Points, in no order, along strands that fork, close into loops and pass close to each other.
In the rows, zero is written as 128.
Points whose rows are less than 197 apart are linked; no others are. Some points are linked to none.
Vugod: [161 134 179 153 132  99 140 120 157 135 143 141 152 166 162 178 141 164
 165 139 127 119 137 118  95 104 149 147 104 106 161  91 142 153 117 131
  86  90 147 188 133 106 120 134 135 175 214  75 125 167 126  76  78 153
 128 128 209 130 122 159 167 123 128  50 116 149]
tuv: [148 117 159 150 155 118 168 131 127  76 117 179  78 154 149 105 114 130
 147 144 122 133  87 147 117 100 136 104 104 118 138  98 140 128 125 103
  92 116 144 149 108  84  79  83 146 149 167  72 148 201 113 140 109 154
  77 164 167  69 143 146 115 104  89  83 148 135]
tel: [128 167 134  94 104 137 110 141  92 137 136 107 118 140 101 135 146 135
 122 128  96 127 149 116 137 133 146 134 157 118 113 185 119 113 121 153
 134 170 122 108 150 118 176 180  87  91  52 194 135 114 140  90 156 103
 193 104  99 138  97 167  88 158 163 146 144 135]
rav: [120 139 150  86 173 129 131 128 135 117 147 136 176 107 129 101 113 116
 166 145 128 140 154  72 129 127 128 170  89  96  78 124  86 107  92  98
 195  92 131 108 119  87 117 112 131  75 133  85 132 107 117 120 116 124
  91 168 137 145 110 114 152 131 145 116 139 108]
tinep: [115 124 194 128 109 109 154 111 145 150 151 116 144 147 127 155 115 161
 108 142 123 102 155 110  96 135 186 150 135 124 113 112 172 152 122 153
 118 117  98 166 134 158 143 150 101 166 182 155 132 106 135  64 102 189
 167 101 136 194 139 133 161 153 157  71 102 178]
vikit: [140 112 146 117 130 107 139 111 140 142 164  81  71 137 126 119 165 162
 113 125 149  84 156  93 130 110  87 169  79  91 158 105 105  87 154 103
 105 101 144 121 136 121  88 139 147 141  98 107 114 189  94 107 136 137
 110 124 192 154 167 152  95 113 145  74 177 129]
kar: [124  88 167 110 185 144 108 116 175 185 149 101 101 133 126 111 119 140
 140 124 142 139 173 102 111 113 158 190  95 129 137  79 153 135 128 125
 125  64 115 140 105 144 131 155 146 164 200 102  97 171  90 123  91 163
  54 167 146 161 151 131 116  77 138  81 146 101]
Mutim: [106 114 109 182  99 101 164 118 146 102 115 153 217  79 145 138 128 154
 150 161 136 140 111 150 137  98 111  97 133 111 165 101 125 126 130 150
 157 105 169 177 139 148 120  92 137 157 178  99 154  46 134 135 103 133
 146 100 132 158 153  75 194 159  92 147  82 130]
Nek: [105 132  88 133 129 156 151 174 136  64 112 162 139 108 117  73 141 109
 195 158 136 193 123 145 144  91  94 119 161 109 140 142  90  90 108 124
 156 169 126 112 120  94 120 144  61 118 127 109 147 114 110 193 139 107
 104 153 137 132 158 126 135 108 102 195 127  68]
mibu: [160 138 121 139 121 112  99  99  89 137 119 160 176 140 160 185 112 125
  92  99 119 113  66 145 142 170  97  81 104 144 119 134 126 163 156 124
 122 137 146 135 157 112 114  70 195  95  82 112 128 100 171 112 115  90
 146 105 106  56  83  91 131 143 134 134 123 146]
zubip: [162 115  91 167 110 137  91 129 138 199 123  94  81 142 134 157 159 149
  98 120 146 127 126 152 168 131 101  83 173 178 163 132 152 146 191 151
  99 173 128 140 104 191 157 161 167 187 109 177 104 110 145 147 129  93
 148  78 114  78 162 133  93 113 144 171 108 105]
Bon: [125 134  70 152 127 139 119 136 114 103  92 111  80 151 127 130 121  91
 124  71 141 132  99 198 152 154 124  57 151 181 117 147 147 176 145 135
 136 157 100 115  95 152 128  87 152 110 113 174 112 104 156 161 160  79
 102 107  39  80  99  97 112 130 109 197  93 141]
zifos: [ 98 134 164  94 200 158 111  97  84 155 128 214 154  75  88 127 104 103
 157 120 120 190 113  99 150 171 209 164 149 141  35 161 111 132 109 131
 154 153 116 124 149 104 171 120 123  93 121  98 132 100 133 135 107 126
 105 175 105 119 104 144 155 121 142 127 130  74]
duba: [155 132 169 101 141 100 106 110 124 155 176 103 114 132 138 161 133 152
  73 113 136  80 133  75 137 144  96 165  69 102 123 116 105 115 186  86
  97 114 159 127 144 112  89 123 184 115  78 109 111 178 131  84 135 131
 111 124 179  89 138 162 105 104 153  60 194 122]
tolik: [157  95 120 121 134 121  87 125 158 168 142 128 160 137 134 161 100 120
  87  97 145 130 129 105 129 157 111 172  88 160 121 104 144 163 166 113
 105  94 125 115 137 136 116 129 193 117 122  99 101 151 117 152 142 161
  69 151 143 100 138 113 120  79 154 128 136 111]
Vek: [132 145 153  87 155 116 113 149 143 134 153 148 195 122 120 143 101 121
 151 125 129 153 157  76 122 144 150 198  97 116  71 121 108 115 113 109
 140  92 125 131 134  97 133 151 136  73 138  92 117 118 125 120 120 156
 103 157 152 149 121 131 156 103 171 108 145 102]
gime: [107 155 187  85 163 138 127  93  90 165 130 161 111 133  90 128 120 135
 143 140  90 136 148  94 112 145 201 147 146  98  74 157 141 114 126 141
 137 166 104 145 125 117 161 152  90 118 128 137 128 144 124  85  99 142
 143 135 113 123 100 179 119 147 151  74 163 150]
Tolep: [135  99  91 114 150 151 124 150 150 110 125  88  87 115 137  83 153 115
 151 123 141 104 139 119 128  93  83 114  80 142 161 105 122 111 139 105
 170  94 134  98 108 126  96 126 161 119 135 112 129 159  88 164 138 116
  76 143 119 128 149 108  82 104 116 138 150 111]
ren: [139 135 120 114 133 153  96 139  99 111  98 133  44 168 118  94 130  95
 124 106 122 142  95 161 109 142 142  95 138 160 127 142 149 139 115 129
  91 165  82  88  83 111 133 134 127 103 126 142 126 217 122 169 148 117
  95 149  82  73 105 170  77  92 125 137 147 146]
Vope: [126 115 131 142 120 129 132 145 134 103 125 171 124 183 136 109 101  96
 127 112 121 162  99 160 107 131 172 125 152 172 119 140 152 158  92 122
  84 129  86 111 118 113 130 125 113 137 152 130 139 152 132 198 133 155
  79 162 127 120 129 132 145 103  98 157 100 109]
nor: [107 147 124  79 180 133 137 134 110  84 123 154 137  89 126  73 111 102
 175 143 115 152 124  95 130 125 127 123  93 100  74 136  93 103 107  97
 202 116 134 111 127  90 114  80 117  72 120  98 141 123 122 149 124 118
  94 170 113 126 110 115 134 137 127 135 157 105]
vovu: [152 157 153 150  90  81 124 113 139 136 138  97 207 154 179 180 131 146
 101 117 127  57 145 106  82 144  92 125  68 114 163  93 115 129 122 109
 119  78 154 167 159 124  96 117 166 105 139  93 147 134 152  66 113 164
 165 109 179 132 102 126 173 166 167  69 123 199]
Pipu: [107 146 144 157  88 131 143 126  87 100 126 165  94 128 108 108 137 150
 132 146 105 161 107 162 146  99 139  70 190 125 143 149 145 126 126 159
 129 202 136 143 137 134 140 132  76 163 129 176 146  88 140 137 124 102
 175  96 103 111 135 142 113 158 104 149 114 121]
Pibap: [130  98 151 120 160 124 117 113 175 165 168  83  85 114 125 110 140 166
 123 118 159 109 187  96 112  99 102 171  74 117 162  78 139 122 155 109
 137  68 136 123 116 151  98 148 162 159 168 103  96 166  80 135 106 153
  70 133 176 166 176 134 115  95 147  82 158 127]
Gemer: [113 133 153 129 152  91 194 154 180  89 150 173 178 124 139 135 118 134
 162 188 141 151 151 129 144 114 142 187 156  54 130 137  71  93  86 133
  98 109 149 160 127 100 111 121  77 156 177  61 135  85 126  96 102 173
 146 140 201 189 166 136 243 144  98  91  88 122]
Kema: [142 129 126 121 118 104 110 137 138 161 150 163 216 105 138 159 122 151
 150 146 141 170 151  84 134 130 111 180 119 108 122 132 104 112 146 145
 137 120 155 133 145  98 135 171 125 115 142  61 127  84 129 117  97 130
 141 131 171 126 143 126 174 139 171 117 140 115]
reb: [159 156 161  87 111  96 106 120 102 158 161 126 140 138 144 181 126 145
  94 115 112  90 123  72 127 150 101 158  86 107 113 139  99 114 158 110
  90 136 144 116 156  89 123 136 174  90  42 124 117 162 146  66 137 129
 152 122 166  91 114 168 108 136 163  78 184 132]
vem: [136 151  97 143 115 147 119 123  86 113  83 103  87 131 124 139 142 110
 109  92 131 127  97 177 156 142 128  58 174 151 120 158 140 152 153 141
 130 173 135 129  94 157 155 111 118 124  91 191 117 111 171 120 136  49
 159  71  49  73  87 114  87 165 111 190 104 142]
gadip: [123 102  86 172  99 126 121 128 160 142 115 150 247  98 152 165 104 126
 116 138 152 151  98 148 122 130 111 139 128 147 141 106 141 159 125 138
 140  70 146 164 162 142 117 101 166 141 164  73 132  62 124 164 117 159
 124 125 147 149 154  61 210 131 127 166  81 113]
Mudu: [134 145 176 140 109 123 116 136 114 153 143 208 187 154 128 161 103 143
 135 138 127 189 108 117 117 141 199 151 179 143 111 152 149 140 108 164
  97 133 115 143 164 102 170 164 116 147 170 100 133 101 139 133  99 139
 145 147 148 126 145 148 181 131 141 105  89 106]
ziro: [157 126 128 170 117 121 150 129 106  83  89 172  94 150 162 120 125 120
 142 131 126 134  71 167 120 107  98  55  99 136 161 105 167 137 158 130
  73 162 137 141 103  99  84  83 166 145 158  87 136 184 127 167 119 140
  96 118 148  36 118 140  96 112  99 113 124 145]
moz: [ 85 100 135 118 163 153 118  95 124 161 136  64  45 101  69  97 139 153
  85 134 116 122 157 149 151 131 143 108 153 139 130 123 159 136 167 141
 174 159 130 131 106 207 145 119 119 177 112 194 108  91 130 102 136 107
 140  88  77 153 137 114  76 132 113 126 150 125]
toguk: [189 109 101 147 133 143 124 122 151 179  92  52 105 125 143 161 153 144
 151 116 163 107 168 128 103  88 101  98  94 147 192  69 177 141 136 136
 142  85 119 123  95 157 150 163 181 149 201 147  98 177  89 140 111 115
  90 124 103 105 130 110 100 105 151 114  99 155]
kedos: [152 119  92 132 135 159 140 129 104 105 117  61  32  98 140  91 183 134
 137 125 139  70 121 130 173  90  77  81 115 124 155 151 117  97 166 106
 153 155 154 100  95 141 109 106 148 140  61 159 117 143 115 130 158  56
 149  92 102 107 132 117  42 131 111 162 151 104]
fasol: [142 148  86 134  75 116 139 150 111  84 136 106  56 147 148 110 175 105
  93 110 125  86 109 131 143 136  75 134 145 140 136 166  94  99 120 119
  79 183 121  89 137  96  98 129 104 104  19 147 129 171 133 142 191  87
 155 134 127 122 119 150  59 118 101 172 160 105]
devib: [138 151 156 138 114 112 160  85  98 112 126  76 140 119 128 138 144 168
 132 134 107  69 139 130 104 103 109  75  72  84 142 109 137 106 138 107
 168 107 166 157 124 143 122  85 138 134 125 156 143 120 134  65 113 124
 182  79 121 124 100 105 115 189 125  84 127 199]
Der: [ 99 100 130 116 182 168 142 128 158 135  85 108  80 120 139  63 106  90
 170 132 123 158 144 145 128  94 190 117 133 136 135  89 161 130  65 132
 165  98  90 119  94 167 152 128 116 155 206 141 135 146 119 156 114 152
  81 170  98 171 143 105 119 110  89 132 115 117]
Gano: [133 120 189 136 128  99 157 112 170 136 166 119 126 166 136 157 116 146
 112 131 134  94 144 113  99 127 168 165 105 117 128  91 157 154 124 120
  96  84 109 174 135 147 110 127 125 160 178 112 125 157 133  87  96 188
 108 124 183 162 146 149 154 126 139  60 116 169]
tege: [120 142 109 128 104 133 141 155 137  74 114 129 119 183 148  81  99  74
 144 111 121 141 101 164  99 124 173 125 150 172 127 129 141 142  47 126
  95 108  67  94 117 123 118 126  89 112 157 155 152 161 132 180 157 168
 101 155 118 171 119 137 136 117  92 173  96 135]
suvok: [170 131 122 140 101 126 111 109 112 158 128 102  95 133 146 144 160 160
 110 140 126 105 120 127 148 129  98 100 124 132 162 137 147 124 174 131
  87 156 139 126 126 143 131 147 151 160  83 158 115 149 136 116 115 108
 165  97 150  83 140 149  82 124 151 125 138 120]
ruf: [148 103  99 146 122 113  79 149 131 175 129 174 203 102 140 162 133 153
 146 172 153 190 133 115 159 129  93 167 145 101 153 130 104 114 162 155
 112 142 171 144 149 118 138 178 125 142 128  47 118 111 126 155 106  99
 125 120 194  85 181 132 174 111 153 133 135  89]
ropo: [152 113 118 115 140 127 138 146 127  97 128  97  79 141 152  95 159 124
 133 116 139  79 137  91 113  97  50 121  62 103 169  99 101  83 138  89
 135 101 141 103 119  91  82 126 177 109 114  73 141 212  82 146 150 117
  90 149 169 105 141 145  88 102 124  92 163 123]
Zukav: [ 97 122  70 161  59 108 139 157 149 103 125 144 189 100 133 140 127 134
 110 167 124 112 130 134 119 123  88 153 156 111 161 139  83 121 118 146
 120 131 143 133 170 136 106 139  91 141 104 117 153  91 138 142 157 158
 178 124 160 171 160 113 187 154 113 172 118 140]
Ritaf: [112 161 114 177  57 123 169 147 118  65 124 168 137 157 135 108 135 133
 143 140 102 156 104 182 123  89 147  74 209 139 178 143 143 133  87 159
 109 173 125 134 136 131 132 129  49 174 158 170 172 109 139 148 130 138
 174 109 122 141 136 140 140 156  74 171  73 134]
Kero: [130 145 118 148  91 149 109 135  99 128 117 126 102 123 114 113 141 135
 118 123 122 145 115 162 170 127 121  69 201 137 143 174 135 138 146 157
 138 202 153 135 129 154 166 147  89 151  88 198 145  79 150 122 135  51
 186  63  75  92 124 123  96 172 120 181 100 107]
kopug: [152 140  94 140  70 121  98 155 109 135 110 178 172 146 139 149 134 111
 121 126 124 161  88 135 126 143 100 122 153 157 157 158 119 135 133 154
  92 167 130 117 156 104 150 174 118  99  87 121 146 130 151 159 133 103
 152 124 139  93 123 133 137 131 143 169 117 122]
pupot: [137 152 174 156 119 109 155  87 115 108 151 115 198 127 149 176 122 161
 109 129 113  68 129 126 106 131 108 103  62  82 129 101 129 131 133 104
 151  86 162 182 142 117 103  64 157 120 140 108 149 115 151  58  92 137
 163  88 139 119  94 106 157 176 144  60 112 192]
bofa: [140  91  95 132 126 115  86 148 176 175 151 137 235 107 144 187  86 129
  97 101 153 126 134 102 117 176 104 199  99 151 113  96 114 153 160 117
 104  61 137 135 170 135 115 148 192 100 118  65 100  89 123 145 140 165
 100 139 176 153 153 100 168  88 174 135 129  98]
rudes: [ 70 128 165  97 210 135 180 100 124  73 132 165  83  83 120  52 115 109
 175 159 107 128 119 120 141 123 158 111 105  91  89 111 109  98  99 107
 185 120 130 145  94 107  89  42 117 104 153  96 152 133 123 120 100 139
  91 178 125 134 123 118 121 133  82  94 155 118]
Vibi: [100 135 149  94 166 145 106  94  72 139 124 185 150  90  99 152 105 112
 118  93 112 146  97 128 143 174 177 126 135 145  37 173 124 165 142 125
 154 151 126 122 151 117 163  94 143  82  86 139 127  92 153 125 114  92
 117 131  71 111  75 126 125 128 129 123 135 115]
mip: [ 84 124 188 115 206 130 186  91 129 103 126 177  93  92 112  65 117 118
 192 170 113 155 125 118 145 107 189 115 137  82  96  99 118  97  86 130
 182 128 142 162  99 118 131  69  99 136 188  98 144 103 129 116  78 141
 106 171 131 146 123 124 151 132  76  98 127 102]
lis: [157 148 114 137  65  83 119 118 140 145 118  82 195 147 169 171 143 131
 103 115 133  56 146 104  84 141  70 135  87 143 173 110 114 108 127 111
 111  83 130 139 162 124 107 143 178 104 111 119 138 146 120 105 129 171
 159 114 166 151 113 124 149 142 160 117 135 195]
dugul: [144 153 107 144  85 123  96 142 114 119 103 183 178 173 137 164 111  89
 125  99 127 171  80 150 112 160 129 125 145 191 128 166 141 169 114 145
  67 156 101 108 148 103 146 138 134 103 112 121 143 137 152 180 135 124
 120 140 112  94 108 121 158 119 137 167 105 129]
Vomev: [139 150 128 104  91 142 115 128 104 177 137  50 108 132 101 148 142 150
 106 118 114  97 186 110 118 142 150 153 156 117 127 159 131 101 140 153
 119 142 113  98 136 142 173 206  95 108  79 221 108 109 120  75 153 124
 204  99 109 164 119 160  84 158 182 124 156 154]
mavub: [129 131 143  87 142 125  91 134 106 150 144 138  71 159 105 127 107 115
  87 107 114 116 109 114 130 163 145 142 116 147  93 149 130 164 144 120
  96 148 109  98 115 116 129 132 155  98  83 148 111 181 138 139 148 132
 105 151 104  90 108 160  86 101 131 116 176 130]
Vobit: [112 118 130 138  97 119 108 117 129 163 152 128 160 103 113 151 116 155
 101 135 127 154 132 117 156 144 114 134 157 137 115 144 143 147 154 148
 156 148 145 135 148 164 148 150 123 148 109 163 129  66 143 117 130 120
 167  98 122 143 136 103 128 148 155 146 115 113]
lir: [140 126 190 129 179 114 156 126 145  92 134 177 110 155 146 118 127 126
 184 149 120 154 116 126 124  94 175 145 117  95 127  99 127 126  84 113
  93  98 148 180 109  88 114 108 123 170 206  67 130 182 128 110  73 159
  89 172 200 111 127 159 147 115 105  57 128 121]
gasi: [129 113  86 118 158 161 130 132 160 117 110  55 100 106 138  94 130 104
 142 107 136  95 162 132 116 106  95  90  59 146 147  89 144 145 131 101
 204  65 129  95 112 155 106 102 184 105 171 138 126 140  86 152 145 126
  84 132  76 129 132  87  87 112 109 132 131 137]
koba: [159 110 115 121 136 142 127 118 144 169 100  36  95 118 117 123 158 143
 165 118 143 110 189 122  89  99 134 137 109 140 173  85 167 125 108 133
 149  92 107 116 117 165 153 181 131 146 194 161 103 162  84 127 117 131
 115 127 104 159 127 124 107 123 151 114 120 158]
Laf: [141 138 136 111 157 145 103  86  67 147 108 172 155  87 118 180 102 122
 110  84 124 144  63 131 147 168 134  92 118 137  48 170 126 171 162 124
 163 153 159 125 148 104 152  79 180  77  86 124 120  98 157 120 101  65
 130 107  59  67  70 104 120 149 138 125 137 125]
dakud: [168 114  89 159 121 134 104 116 140 202 107  67 106 151 123 158 144 128
  98 103 153 113 132 152 137 132 110  89 130 193 161 100 182 168 156 135
 110 120 105 116 103 184 155 146 172 155 160 169  77 145 125 160 143 118
 118 112  96  74 135 120 104  97 164 140  91 147]
siga: [ 94  94  88 158  68 101 126 156 169 127 130 117 207  93 140 158 137 152
  98 163 149  93 159 126 104 147  82 167 127  99 156 116  87 126 135 143
 111  89 138 151 164 151  98 138 117 144 123 102 131  76 132 114 163 186
 182 110 172 209 167 107 205 161 133 147 109 169]
Tam: [110 112  98 123 176 167 146 135 158 102  86  64 102 119 131  69 110  81
 157 118 130 124 144 154 113  98 166  98  91 154 121  87 150 147  88 117
 202  66  88 101  90 158 132 100 136 126 191 164 140 141 105 146 135 148
  94 160  75 178 118  77 113 121  95 153 111 138]
dativ: [168 153 120 168  97 101 125 111  86 118  93 168 143 159 165 169 133 125
 109 122 113 112  56 157 128 129 100  46 111 148 154 119 148 153 150 141
  85 168 152 150 146 117 105  82 173 138 115 109 128 137 151 123 114 112
 148 117 121  46 105 120 114 148 120 128 114 152]
peb: [122 127 112 115  99  86 147 133 128  83 165 134 125 131 136 141 129 121
  71 136 120  74 109 113 124 136  71 152  95 106 127 130  85 100 130  90
 100 132 152 126 145 101  75  96 127 102  66 105 138 142 141 121 186 152
 135 129 171 145 125 116 135 133 112 113 174 145]
vig: [145 149 141 116 128 132 148  75  85 136 112  73  92 108 125 150 141 155
 115 136  99  79 132 147 137 120 128  57  94  82 121 138 155 107 151 118
 155 125 176 138 112 147 132  89 144 128 101 176 123 123 130  66 124  96
 180  79  91  87 102 130  83 167 131  96 154 187]
nipu: [114  89 103 169  93  93 114 125 136 145 149 179 136 134 136 173 116 139
  48 107 158 132  75 150 183 163 118 112 206 174 121 159 116 182 187 166
  93 178 132 140 152 153 119 111 137 164  78 177 129  47 192 142 139  86
 170  85 101 105 139  95 120 119  94 162  95 108]
Ponet: [108  79  73 140 106 145  78 173 161 169 132 142 148  89 121 142 144 148
 118 152 155 170 134 129 158 119  73 170 157 114 164 135  97 113 171 141
 114 141 146 118 143 145 130 165 121 160  93 102 119 101 116 181 150 108
 121 111 171 131 188 131 148  93 128 168 152  70]
direl: [108 116  64 153 124 161 109 169 140  98 108 104  78 140 120  99 131  89
 123  87 155 151 122 173 152 133  93 102 167 196 141 153 130 157 133 132
 143 155 100  97  97 157 136 137 131 138 106 164 125 116 140 191 182  79
  86 106  71 117 132 100 100 114 107 214  96  88]
zito: [125  90 157 121 185 165 103 116 170 186 110 112 109 138 129 124  84  99
 142 118 140 152 157 124 121 136 202 162 122 144 115  75 178 141  82 135
 128  78  88 127 109 167 165 153 135 152 217 124 113 151 109 137 107 173
  77 168 117 160 130 109 141  93 117  93 103 111]
gef: [ 89 182 182  78 133 126 149 110  82 133 145 166 103 144  82 117 139 131
 130 146  84 123 148 113 127 139 171 137 160  90  77 179 108 107 100 146
 138 192 121 133 138 100 155 144  70 102  92 161 141 126 138  68 122 140
 189 130 101 136  93 185  96 157 152  99 164 144]
lotu: [153 158  76 135  70 132 106 153 114 110 123 127 126 135 145 125 158 103
 117 128 123 132 106 137 157 122  70 129 153 145 157 175  90 105 130 133
 103 183 141 109 150 102 134 160  95  99  28 134 146 150 144 136 168  79
 177 127 128 110 117 139  94 137 122 198 143 104]
mopib: [123 155 106 122 152 151 142 159 109  70  93 162 159 113 142  81 128  94
 215 142 117 188 123 125 136  97 106  88 111 115 116 126  98 104 103 118
 185 133 129 111 112  81 123 107 109  76 150  96 157 123 113 175 111  98
  91 154 107 105 106 107 140 136 117 184 134  99]
setu: [ 72 129 187 104 177 135 139 117 112 130 155 213 149  70  85  98 106 123
 145 154 130 180 123 103 168 156 194 169 180 107  48 171 104 120 104 150
 163 176 143 137 147 119 160 110  96 113 112 106 142  68 135 131 104 136
 124 160 116 151 131 140 177 121 123 130 122  48]
bobo: [122 136 188  80 191 157 123  84 115 185 111 127 102 130 101 128 121 130
 157 141 119 121 161 111  84 144 204 157 129  81 117 115 169 116 117 136
 142 130 111 157  99 134 166 146 104 155 180 129 105 172 119  72  86 133
 127 159 112 135  93 159 113 130 147  41 165 177]
Botag: [ 71 112 194 107 199 128 169 107 160 117 148 136 107  90 114  58 132 150
 173 178 126 151 162 107 149 109 170 166 145  74  87 110 108  77  99 136
 185 126 136 153 105 147 115 102  76 155 177 107 125  83 121  95  83 169
 102 156 160 196 154 129 176 131 100 106 122  90]
gib: [138 151 123 140 124 172 125 149  72  92  90 163  74 167 119  83 137 104
 185 124 108 172 116 169 111 113 144  92 157 133 132 151 140 112  99 140
  96 181  92  97 100  82 145 141  74 106 133 138 155 195 120 168 125  99
 125 149  96  79  97 169  79 123 111 147 138 117]
tuge: [101  92  80 131 129 162  94 183 166 131 130 137 133  85 100  85 147 134
 150 146 152 183 141 137 144 113  79 166 163 127 135 141  97 110 149 123
 159 148 142  99 127 137 139 174  93 145 105 120 125  90 105 198 152 104
  91 134 134 145 176 109 130  93 126 191 147  60]
fezaf: [114 138 146 141 156  82 193 141 160  66 158 164 214 114 141 157 103 124
 138 168 139 106 113 101 129 132 120 167 108  76 124 106  77  86  83  95
 109  76 174 169 150  93  77  61 121 116 151  39 154  88 142  98 108 161
 129 148 187 168 140 110 242 145 115  91 100 128]
Ror: [151 135 135 124 103 125 120 128 121 177 133  38 113 127 105 147 149 180
 122 121 131  94 200 100  96 107 150 144 129 113 147 142 146 107 134 146
 121 113 106 113 134 175 170 215  98 136 138 203 106 110 111  64 131 149
 200  96 131 184 126 145 114 151 186 111 117 188]
Vok: [ 99 160  91 121  94 125 152 161 122  45 135 111  80 180 124  67 132  75
 110  94 108 117 125 158 108 133 141 117 154 170 139 155 116 135  77 113
 118 136  61  68 118 102 113 124  85  92  90 172 140 169 127 159 209 138
 117 148 102 176 118 147  97 126  91 201 127 127]
degib: [133  94 103 158 129 124 114 126 165 146 138 175 234 123 148 189  82 122
  81 116 151 159  94 131 145 172 126 179 136 162 106 117 136 168 146 129
  97  72 126 145 177 143 119 116 175 126 142  69 115  66 130 163 128 164
 103 132 159 143 156  81 197 111 148 147  88  88]
Dodep: [ 85 133 117 147  61 114 163 152 152  91 161 174 174 136 119 134 111 122
  91 146 122 137 109 156 127 124 138 123 196 135 138 149 115 129  90 145
 103 139 117 129 151 134 116 129  63 156 125 147 155  88 147 153 166 166
 164 130 137 174 154 130 182 141  95 167  97 134]
megim: [130 101 127  95 135 121  88 129 141 175 151 111 128 136 103 152 104 122
  93 102 136 137 135 110 122 162 136 164 111 165  81 128 147 170 167 122
 121 117 107 105 134 144 136 143 172 109  99 156  88 135 125 134 149 130
  92 139 107 122 118 135  98  90 160 115 148 107]
mifi: [161 146 121 129 113 139 133 113  92 119 114  84  68 108 144 125 170 144
 135 137 114  77 115 128 156  94  84  74  99 101 149 139 122  90 164 107
 136 158 169 128 111 127 111  98 149 129  75 161 136 139 125 102 130  77
 166  94 121  86 119 129  71 151 123 148 159 129]
lilu: [132 114 147 100 172 160 131  93 148 174  97  52  77 119  99 104 137 129
 163 127 116 106 188 118  82 113 178 156 119 122 150  94 168 110 114 132
 162  96  88 122  98 158 164 170 108 149 192 159 104 174  90  97 118 130
 120 153  93 171 109 130  94 119 141  74 147 182]
Pani: [ 88 109 156 126 151 106 177 142 163  96 171 152 128 102 105 104 127 158
 127 195 132 149 160 120 147 108 143 171 147  65 108 119  92  95 111 116
 129 122 152 150 119 128 101 113  71 166 157  93 132  84 127 102 107 172
 132 135 187 193 180 142 204 126  96 106 109 114]
tete: [142 155  77 145  86 118 136 153 119  91 130  82  66 201 132  98 160 101
  90  85 128  88 117 159 115 144 103 111 171 184 168 156 123 126 103 132
  77 152  77  70 118 120 120 151 107 119  62 178 124 191 128 169 211 113
 139 110 118 125 121 168  81 116 112 187 119 144]
kun: [105  89  71 134 141 172  96 177 155 120 129 132  80 125 114  73 124  99
 121 111 155 170 117 156 152 133 109 144 165 183 139 141 138 143 148 120
 139 150 112  95 116 154 125 145 125 147 125 142 114 126 121 218 149 108
  65 144  99 126 154 107 102  82 111 200 124  63]
sule: [144 126 167 127 105 122 141 113 134 167 139  63 131 140 119 158 139 183
 118 129 130  88 189 106  87 128 158 145 114 100 130 116 162 130 143 146
 137 109 110 149 124 170 165 183 116 151 174 168 120 113 121  45 107 155
 188  91 139 193 123 143 141 172 169  67 103 198]
nagit: [131 178 117  87 111 126 128 119  81  91  90 134 149 146 114 141 114  92
 116  90  97 110  79 153 118 160 131  79 114 145  90 162 123 149 105 119
 136 142 122  97 134  88 143  91 122  67  80 170 129 133 146 114 153  84
 152 120  64  97  68 128 115 166 121 157 123 183]

How many points has the smallest loop of links through each point below? Write none if it is on no loop.
rav | 9
Vok | 8
Der | 9
Vomev | none

A fork is a point with three links, a tip a point with one. Leave the first point through the second and follow the links. Name the first fork or tip that comes.
zito / Der | vikit
sule / tinep | setu
Bon / vem | siga
Ponet / ruf | nor
Kero / vem | tuge
Gano / tinep | mifi
Mutim / gadip | gib
mavub / megim | Mutim

A piece is all that can be reached along the links. How many separate loops has the piece of each point below (a circle has one, a figure eight two, a Y none), and how many tips (points with one link)?
Vek | loops 1, tips 2
vikit | loops 1, tips 1
devib | loops 0, tips 3
Vok | loops 1, tips 0
gadip | loops 0, tips 2

Name the points in between on the shortest way along the links from the first point to the second, in order.
dativ / toguk | ziro > tuv > lir > Vugod > Gano > tinep > sule > Ror > Vomev > tel > gef > gime > bobo > lilu > koba
Tam / reb | gasi > Tolep > ropo > vikit > duba
Pipu / mopib | Kero > vem > Bon > direl > kun > tuge > Nek
degib / ren | bofa > tolik > megim > mavub
tuge / mip | Nek > mopib > nor > rudes
Kema / direl | ruf > Ponet > tuge > kun
